Points on a hilly landscape, in no order, each with its height.
A ball rolls from a point to the lowest of its 2 nearest points, and stops where none of them is lower. Distance is the straight distance between rows; heights are no part of it.
nite (h 2.73): [119 122 167 137 122 171 103 131 147 142 131  96 132 159  92 147 109 131
 134 129 154  76  37 159 143 166 171  99 107 117 114 144 106]
Gulef (h 1.61): [ 85 130 150 122 127 175 101 146 118 141 167  79 142 166  99 120 120 160
 102 127 157 141 138 133 102 138 128 169 105 119  72 217 127]
vusug (h 2.05): [112 123 203  81 118 144 111  92 111 181 139 124 165 154  56  86  96 124
 107 137 117 150  98 153 103 159  90 183 108  76  68 175 100]
Bukel (h 3.73): [182 125 209 107 143 116 116 111 103 152 113 147 121 105 128 134 114 112
 120 156  86 135  94 102 120  91 136 149 129 106 133 118 109]
vofup (h 3.99): [102 101 140  85 122 142  97 163 193 160 105  82 144 155 119 137 148 150
 118  82 202 145 110 132 137 133 148 106 139 145 149 147 112]
numo (h 3.03): [100 156 109 180 121 137 119 116 111  43 159 130 104 158 129 159 119 112
 160 143 118  83 141 135 153 147 147 123 109 160 125 133 147]
Lemi (h 3.64): [154 117 146 148 118 175 124  63 135 147 114 128 127 138 128 137  96 109
 140 120  79 131  79 138 174 158 156 115 114  87  98  87 100]
Zuvan (h 3.69): [115  86 134  88 113 134  73 131 179 149 129 104 137 161 143 146 151 137
 126  85 136 153 130 139 163 126 132 113 119 123 127 118 130]
vep (h 5.86): [ 97 122 155  66 145 165 132 127 114 161  88 128 176 107  94 121 121 142
 144 108 189 103 134 120 120 130  92 119 152 113 153 166 105]
zud (h 4.83): [109 128 183 107 124 138  99 143 123 125 152 134 108 122  96 124 154 106
 132 193 112  83  59 149 107 167 168 162 119 163 119 133 148]
rol (h 2.46): [127 129  60 145 102  92 127 130 168  91 148 138 117 156 160 146 174 150
 140  74 103 169 206 131 159 123  89 100 126 128 132  73 151]
Mun (h 3.81): [102 138  85 162 156 131 161 150 104 102 133 125 114 108 134 145 136 126
 135 150 160 100 137 132 115 116 120 104 134 176 193 125 139]
kesot (h 5.48): [157 113 119  77 149  98 184  99  86 202  93 185 154  65 149  89 129 111
 140 127 137 133 168 114 108 107  90 120 172 106 147 103 119]
sikil (h 2.06): [173 129 128 141 142 107 123 110 119  72 106 174 136 104 152 151 117 140
 151 150  89 112 146  92 152  84 101  92 122 112 133 101 139]
fedal (h 7.86): [ 86 150  82 153 110  90 148 162 138 104 168  91  51 157 120 131 189 127
 130 166 177 115 195 147 128 143 154 124 117 229 174 110 174]
pibat (h 4.15): [169  95 155 154 125 115  95 208 164 115 107  92 102 140 169 134 113 125
  78 150 183 136 103 111 111  91 163 127 129 174 165 156 134]
Feva (h 4.58): [191 112 174 107 125 113 119 110 140 164  63 138 188 101 143 122  97 143
 122 115 150 140 142  98 137  95 114  97 128  73  95 139 104]
doseb (h 2.26): [112 151 127 134 127 172 143  83  97 139 121 129 166 129 109 113 108 141
 137 107 108 131 129 143 140 163 120 145 114  84  52 148 103]
zunu (h 8.66): [ 85 148 129 132 103 125 117 180 146 155 132  84 102 134 124 124 180 129
 123 152 170 137  91 139 109 175 188 149 115 190 142 128 122]
nanet (h 5.67): [147 129 180  65 143 134 165  76  78 210  66 168 173 101 108  76 112 111
 144 144 129 134 134 106 116 130 110 128 157 106 130 122  94]
meki (h 2.31): [112 109 185  82 115 141  94 110 128 165 154 120 151 162  91 128 118 114
 127 114 119 129  84 166 140 151 129 156 108  87  86 141 113]
faku (h 2.04): [108 137 140 118  99 135  90 120 138 139 163 117 126 180 111 131 124 119
 129  88  97 141  88 176 143 184 164 165 116  99  75 130 120]
bove (h 1.35): [138 129 190 128 126  63  90 146 119  80 169 120  84 147 131 155 150 120
 129 141  97 139 118 114 122 118 131 182  94 144 108 170 177]
tegir (h 1.39): [177 103 172 120 107  93  61 163 185 100 155 136  75 143 164 163 133 123
 128 136  96 138  95  92 144  81 152 134 118 118 144 101 156]
Taso (h 7.42): [105 141  74 135 135  59 142 175 164  88 168 111  78 152 120 150 187 143
 120 126 163 124 203 149 120 110 128 107 136 187 183  98 174]
nal (h 1.49): [127 119 161 121 100 109  72 142 149 119 189 115  83 195 105 137 118 107
 123 126  74 122  70 181 137 175 175 180  97 103  84 143 150]
monam (h 8.19): [ 59 150  77 138 132 120 169 164 123 132 168  85  80 134 107 113 179 135
 116 170 180 119 178 153  92 156 155 143 123 217 160 142 163]
Pifo (h 4.01): [180 116 162 144 138 121 106 172 134 128  95 122 119 102 168 143 105 119
 100 135 157 140  87  98 111  82 159 124 140 145 162 133  95]
mamem (h 4.64): [ 96 161 145 140 117 150  98 159 116 117 167 125 133 141  87 111 144 117
 126 172 108 105  61 172  95 191 171 172 119 148  88 143 124]
nukig (h 4.17): [ 92 177  88 127 147 160 157 103  53  95 170 176 135 113  71  99 124 119
 132 156  78  82 129 194  96 173 100 158 148 114 108 130 118]
nati (h 4.33): [125 104 115 151 123 137 128 191 161 119  97  61 114 127 159 122 119 138
  90 137 212 138 120 105 113 109 165 114 137 188 166 174 133]
tupu (h 1.10): [161  99 190 106 121  80  74 158 154 110 149 112  97 135 155 161 142 119
 111 131 117 144 113 111 131  96 133 161 113 148 134 145 153]
Bik (h 1.20): [ 93 148  62 147 120  96 148 118 129  82 185 124 100 171 136 144 153 132
 136  85 117 158 224 148 149 135  96 133 122 135 116 126 164]
dumu (h 8.81): [107 158 111 162  87 108 127 184 161 132 108  76  66 121 146 135 191 130
 147 157 181 129 102 109 136 161 194 124 110 198 171  99 146]
bim (h 3.38): [125 141 156  91 151 110 143 104  65 132 148 171 133  91 108 126 144 123
 132 155  78 106 134 149 109 119 108 156 136 128 127 139 144]
buro (h 4.42): [ 68 163  97 124 121 179 122 138  96  90 155 144 154 126  75  95 137 111
 137 145  97  91  97 191 101 200 144 162 139 131  92 133 110]
Pupon (h 4.02): [139 126 152 105 109 135 119  67 124 142 126 161 121 122 129 126 118  93
 149 122  51 137 101 143 172 162 157 151 127  83  87  80 128]
datu (h 4.40): [148 132 138 108 124 139 118 137 157 168  93 107 179 133 148 136  97 155
 117  80 167 163 142  96 121 106 117 111 128  92  87 167  99]
Taba (h 4.22): [107 121 112  90 131 159 127 148 180 173  86  90 175 139 138 130 106 152
 102  74 197 153 133  97 119 100 136 115 155 118 133 173 104]
Kimu (h 5.71): [126 160  41 178 126  77 185 143 157  93 171 140  95 167 145 162 140 129
 143 107 148 112 173 121 126 116  84  71 136 159 178  39 153]
fonu (h 3.74): [118 143 100 122 161 141 173  73  60 140 155 163 138 102 120 112 122 130
 142 142  94 102 164 168 128 133  79 147 126 108 121 123 142]
gasu (h 3.28): [117 113 115 124 104 107  85 130 165 108 159 113 100 162 155 145 163 125
 128  92  95 171 156 138 171 134 136 140 112 130 134 100 148]
ruv (h 1.86): [176 111 164 115 123 144 109 127 158 141  89 171 113  88 154 143 134 101
 160 126  97 119  66  72 149  97 150  90 149  94 172  72  95]
nopag (h 6.73): [111 164  57 152 154  70 178 148 129 104 207 116  86 147 122 151 147 129
 129 130 173  94 183 163 109 112  79 113 136 172 178  93 174]
lagev (h 1.85): [ 85 127 158 102 129 171 121 103  94 157 161 103 155 162  68  90  96 149
 101 138 130 150 123 134 100 142  97 185 103  77  62 213 111]
dapin (h 4.13): [110 126  74 165 145 115 151 180 138 102 105  89 113 114 152 133 136 132
 102 142 199 127 152 110 111 107 143 100 150 203 196 157 139]
Pafef (h 0.80): [128 135 163 138 121  96  94 104 113  55 175 129  77 168 108 139 104  96
 134 151  53 128  97 149 140 156 147 186  92 113  88 152 166]
nubo (h 2.47): [116 114 146 116 136 176 106 127 138 102 112 112 144 123 106 150 136 139
 157 126 154  78  78 151 160 150 144  86 127 123 139 146 110]
ver (h 4.12): [157 133 135 141 156 133 147 174 119 126  56 124 143  79 160 133 112 131
 108 118 171 129  89  94 103 100 150 101 174 143 188 154  94]
mifa (h 4.53): [136 120  56 139 143 117 182  97  98 152 146 146 143 100 144 117 111 145
 126 129 143 121 202 142 129  97  62 109 127 109 121 114 159]
Tudu (h 2.44): [144 143 131 150 131 120 129  92 102  69 140 151 123 128 135 160 110 120
 155 140  78 114 156 121 165 115 109 120 110 110 105 120 155]
Muk (h 3.19): [101 139 153  98 148 124 130 135  77 138 166 132 136 121 101 119 155 118
 116 141 114 136 131 149  86 131 105 181 130 150 110 167 132]
fizum (h 3.70): [133  72  87 141 107 131 112  96 150 119 129 116 146 152 160  99 119 148
 114 107 124 183 212 113 159  99  79 108 107 114  97 137 150]
Bir (h 5.19): [128 118  79 105 149 115 183 119 108 183 106 150 155  87 160 113 112 130
 110 104 147 163 192 110 110  99  99 124 156 132 144 112 126]
Gul (h 2.07): [152 115 170  82 136 157 124  78 129 140  84 171 139  96 119 135 125 113
 168 138  90  95  83 106 169 130 130  90 151  99 150  88 120]
num (h 3.18): [172 140 205 101 120 129 140  51  98 193  91 142 186 124  75  79  90 136
 150 140 117 129 118 133 143 155 131 127 113  40  55 141  92]
voz (h 2.76): [149 136 137 132 120 159 156  42 109 174  86 142 187 110  90  89 105 140
 163 111 115 118 140 129 155 190 139 127 134  53  33 128 100]
vub (h 2.36): [196 101 119 143 126 105 142 115 131 117  71 193 150  73 171 118 117 136
 142 149  96 119 159  85 142  84  85  86 143  90 142  76 137]
divir (h 2.99): [ 85 153 136 134 130 121 127 136  75  87 187 128 135 135  85 108 133 122
 119 149  86 137 139 158  81 152 105 196 114 128  78 187 147]
zuv (h 3.46): [110 115 103 159 124 130 114 136 149  61 150 127  95 143 149 153 138 119
 148 146 136 101 145 118 151 116 128  93 121 180 175 114 154]
lofi (h 4.95): [133 132  61 186 113 112 159 166 177  78 112 149 115 130 173 149 147 137
 134  96 124 126 159  92 126  97 101  61 140 154 179  56 124]
bes (h 7.45): [102 169  77 110 168 103 191 147 105 138 196 134 115  94 107 142 153 141
 139 115 162  70 153 171 106 131  79 112 157 137 163 104 161]
bisoz (h 1.68): [177 119 156 119 116 128  91 138 177 118 117 167  94 112 159 166 125 119
 139 143  78 134  95  78 148  76 152 111 141  90 149  68 131]
noka (h 1.78): [112 155  97 136 110 152 154  67  83 113 130 143 154 121  97  94 104 106
 141 108  66 125 137 177 130 196 132 172 117  82  46 126 114]
sovab (h 8.47): [ 53 150  78 148 118 152 126 155 140 133 162  74 106 159 115 120 174 141
 124 127 172 146 143 150 119 171 169 144 114 197 129 148 137]
rinot (h 2.74): [196  81 103 181 101  98 128 107 151 144  65 174 158  85 167  99 117 148
 141 138 106 150 176  77 149  96 109  88 119  80  88  69 132]
met (h 4.66): [136 105  79 179 114 138 131 183 180  97  76 113 114 117 175 135 139 133
 116  89 145 158 112  92 127  99 129  73 152 153 205  86 101]
Pepug (h 3.13): [150 119 149 171 117 166 106 122 159 138 147 109  95 179 131 158  94 118
 134 119 117 119  53 151 156 145 169 103  92 119 115 113  94]
Rul (h 3.88): [170 123 203 124 160 135 119 142 117 159  93 121 127 113 124 137 100 124
 110 165 133  97  49 111 119 101 159 117 136 120 165 142  85]
Pim (h 3.59): [155 153 176 122 158 110 131 119  89 118 143 171 103  99 131 149 134 112
 129 173  65 114 101 102 113 104 141 157 132 136 145 116 128]
buril (h 3.22): [162  59  79 169  95 113 117 107 167 146  86 143 162 125 187  91 119 153
 117 107 125 188 196  86 146  95 100 104 115 103 103  97 138]
lele (h 4.44): [156 106  77 164 123 152 149 143 167 139  53 123 154 108 180 117 100 138
 101  84 144 175 138  82 121  86 115  81 146 133 161 106  96]
fimis (h 5.45): [127 134  98 117 158 110 164 153 105 162 116 124 147  99 157 122 121 115
  87 115 145 161 159 111  85  87 120 159 152 162 157 151 114]
bunu (h 1.89): [109 123 143 134 130 142 107 151 135 151 154  72 128 160 138 128 112 141
  91 121 162 153 128 126 103 110 150 163 103 149 112 187 125]
Mapop (h 5.77): [139 139 192  75 153 155 133  89  87 170  84 141 177 117  85  98 102 133
 132 146 143 112 105 127 120 121 105 133 147 103 139 150  88]
kiz (h 2.27): [125 116 148  90 151 153 122 115 128 116  91 151 137  91 111 151 146 126
 162 134 130  74  71 123 150 137 128  84 154 126 176 118 132]
lunem (h 4.25): [168 125 101 143 150 154 164 133 127 153  39 137 168  84 155 109  94 140
 107  98 163 145 116  86 118  97 122  87 170 118 163 150  92]
zoki (h 2.43): [ 75 158  75 151 126 107 163 107  83  85 197 132 110 153 114 122 123 116
 128 115 103 145 187 163 112 164  95 179 103 122  90 153 154]

Call two points neighbours if one is among the 2 nearest of the other. Go from one point of each pair to the other, from neighbour to neighbour, staying as low as possible. Name the highest point that can't be avoided.
Pafef and tupu: bove
sikil and Bik: fizum
Pafef and Gulef: meki

Where does a ball stop that starts at each point below?
Pepug: tupu
nati: sikil
Kimu: Pifo
Rul: Bik
datu: Bik
bes: sikil
nukig: Bik
mifa: Bik
